Points on a hilly landscape, in no order, each with its height.
A ball rolls from a point to the lowest of its 4 nearest points, and stops where none of them is lower. Distance is the straight distance between rows; heights are no part of it.
K_666 (h 229): [157 142 142 132 128 145 121 116 81 132 188]
K_14 (h 83): [161 142 142 133 128 139 123 115 84 129 181]
K_590 (h 306): [128 124 121 127 130 115 127 132 142 122 113]
K_951 (h 268): [171 147 143 137 129 101 132 117 107 112 148]
K_560 (h 288): [155 138 135 132 129 122 127 113 103 123 153]
K_610 (h 284): [85 116 119 127 123 158 128 125 136 148 116]
K_390 (h 318): [107 118 119 128 127 142 128 125 135 138 118]
K_440 (h 677): [134 127 121 130 129 117 128 125 133 124 123]
K_772 (h 370): [141 130 126 131 128 122 127 116 118 126 137]
K_750 (h 442): [97 116 121 128 124 164 126 116 119 150 135]
K_241 (h 641): [150 134 129 131 129 101 130 125 130 117 124]
K_104 (h 308): [91 115 127 111 131 129 130 173 179 124 73]
K_896 (h 265): [99 116 126 114 132 122 129 169 177 120 76]
K_841 (h 583): [142 129 126 130 129 106 128 128 137 118 119]
K_483 (h 437): [149 135 128 132 128 108 129 120 123 120 132]
K_585 (h 309): [91 118 118 125 126 147 128 134 145 140 107]
K_125 (h 299): [95 116 124 115 129 129 131 162 172 125 81]
K_678 (h 528): [125 124 120 130 128 136 125 118 123 134 130]
K_595 (h 74): [72 116 122 127 118 170 128 125 136 156 117]
K_854 (h 166): [113 118 122 120 132 114 129 154 164 118 88]
K_759 (h 225): [172 152 149 136 128 124 129 117 85 120 179]
K_899 (h 631): [134 128 123 129 130 120 128 121 126 126 128]
K_774 (h 319): [147 135 130 131 129 116 128 118 116 123 137]
K_102 (h 601): [143 131 134 132 129 151 120 113 91 139 175]
K_570 (h 199): [103 116 120 118 130 123 129 156 168 123 87]
K_64 (h 565): [130 126 126 131 127 145 123 113 107 139 150]
K_117 (h 263): [166 143 139 134 129 91 134 121 123 110 131]
K_132 (h 339): [125 123 120 127 129 118 129 131 140 125 113]
K_815 (h 264): [109 119 117 124 128 128 129 136 149 129 105]
K_249 (h 256): [158 140 139 133 128 138 125 113 88 128 176]
K_244 (h 449): [112 118 122 131 123 163 123 112 110 148 148]
K_699 (h 281): [89 116 121 117 127 136 131 153 166 130 89]
K_963 (h 392): [62 116 123 122 118 165 131 134 149 153 103]
K_524 (h 285): [157 139 134 133 130 113 129 115 108 121 145]
K_855 (h 338): [175 152 150 137 129 110 132 115 93 114 165]
K_412 (h 294): [98 119 118 126 126 144 130 129 142 140 112]
K_511 (h 110): [100 116 119 120 129 129 130 150 164 126 90]
K_488 (h 327): [164 146 148 132 126 150 119 120 74 132 202]
K_118 (h 354): [110 119 118 128 126 145 126 119 127 142 127]
K_165 (h 271): [182 155 150 139 127 88 139 118 108 105 147]
K_557 (h 475): [131 127 124 130 129 139 126 114 113 136 143]
K_112 (h 607): [133 127 127 130 128 150 122 111 99 139 158]
K_861 (h 24): [163 140 137 134 130 89 133 124 128 109 125]
K_58 (h 252): [90 115 120 121 127 139 130 145 160 134 95]
K_269 (h 576): [74 115 121 123 122 157 132 134 148 146 104]
K_659 (h 497): [120 122 120 128 129 130 126 123 132 132 121]
K_627 (h 223): [161 143 144 133 129 133 126 113 87 126 177]
K_51 (h 215): [112 116 125 117 132 114 129 163 173 117 82]
K_801 (h 446): [76 115 120 120 123 149 131 142 158 141 96]
K_312 (h 114): [179 154 151 138 127 98 136 116 100 109 154]
K_768 (h 286): [162 140 136 134 129 95 133 121 124 111 131]
K_350 (h 409): [114 120 120 131 129 153 125 115 116 143 140]
K_921 (h 106): [167 148 150 135 128 136 124 116 80 126 189]
K_38 (h 276): [104 119 117 126 128 136 130 134 145 133 106]
K_393 (h 236): [118 121 120 125 129 122 128 136 147 126 106]
K_763 (h 201): [123 124 120 125 130 115 128 137 149 121 106]
K_203 (h 341): [142 131 130 133 130 132 125 114 105 131 151]
K_434 (h 432): [79 116 124 114 127 142 130 157 170 133 85]
K_950 (h 189): [139 127 123 126 132 99 129 139 148 113 107]
K_45 (h 109): [115 121 120 122 130 117 128 146 157 121 97]
K_806 (h 514): [122 122 126 131 126 157 122 111 104 146 155]
K_748 (h 397): [157 135 131 131 129 93 132 128 133 111 120]
K_248 (h 283): [164 145 141 135 129 122 127 113 95 122 166]
K_523 (h 517): [140 130 130 131 129 145 122 112 96 136 163]
K_164 (h 280): [164 142 140 134 128 107 130 116 106 117 148]
K_881 (h 287): [96 117 119 125 128 140 129 134 148 137 106]
K_609 (h 168): [131 125 122 126 130 106 128 140 153 116 103]
K_415 (h 151): [127 122 122 124 130 106 129 147 160 116 96]
K_962 (h 541): [131 126 122 130 129 127 126 119 122 130 133]

Where does a ball stop that starts at each point below?
K_523 => K_312
K_841 => K_45
K_64 => K_312
K_899 => K_312
K_962 => K_312
K_241 => K_861
K_125 => K_511

Call two points neighbours if one is among the 4 nearest of the other. Go from one point of each pair to the other, from neighbour to neighbour, staying as low as possible. Name the highest point that can't be avoided.
K_45 and K_312 => K_678
K_45 and K_595 => K_412
K_511 and K_45 => K_570
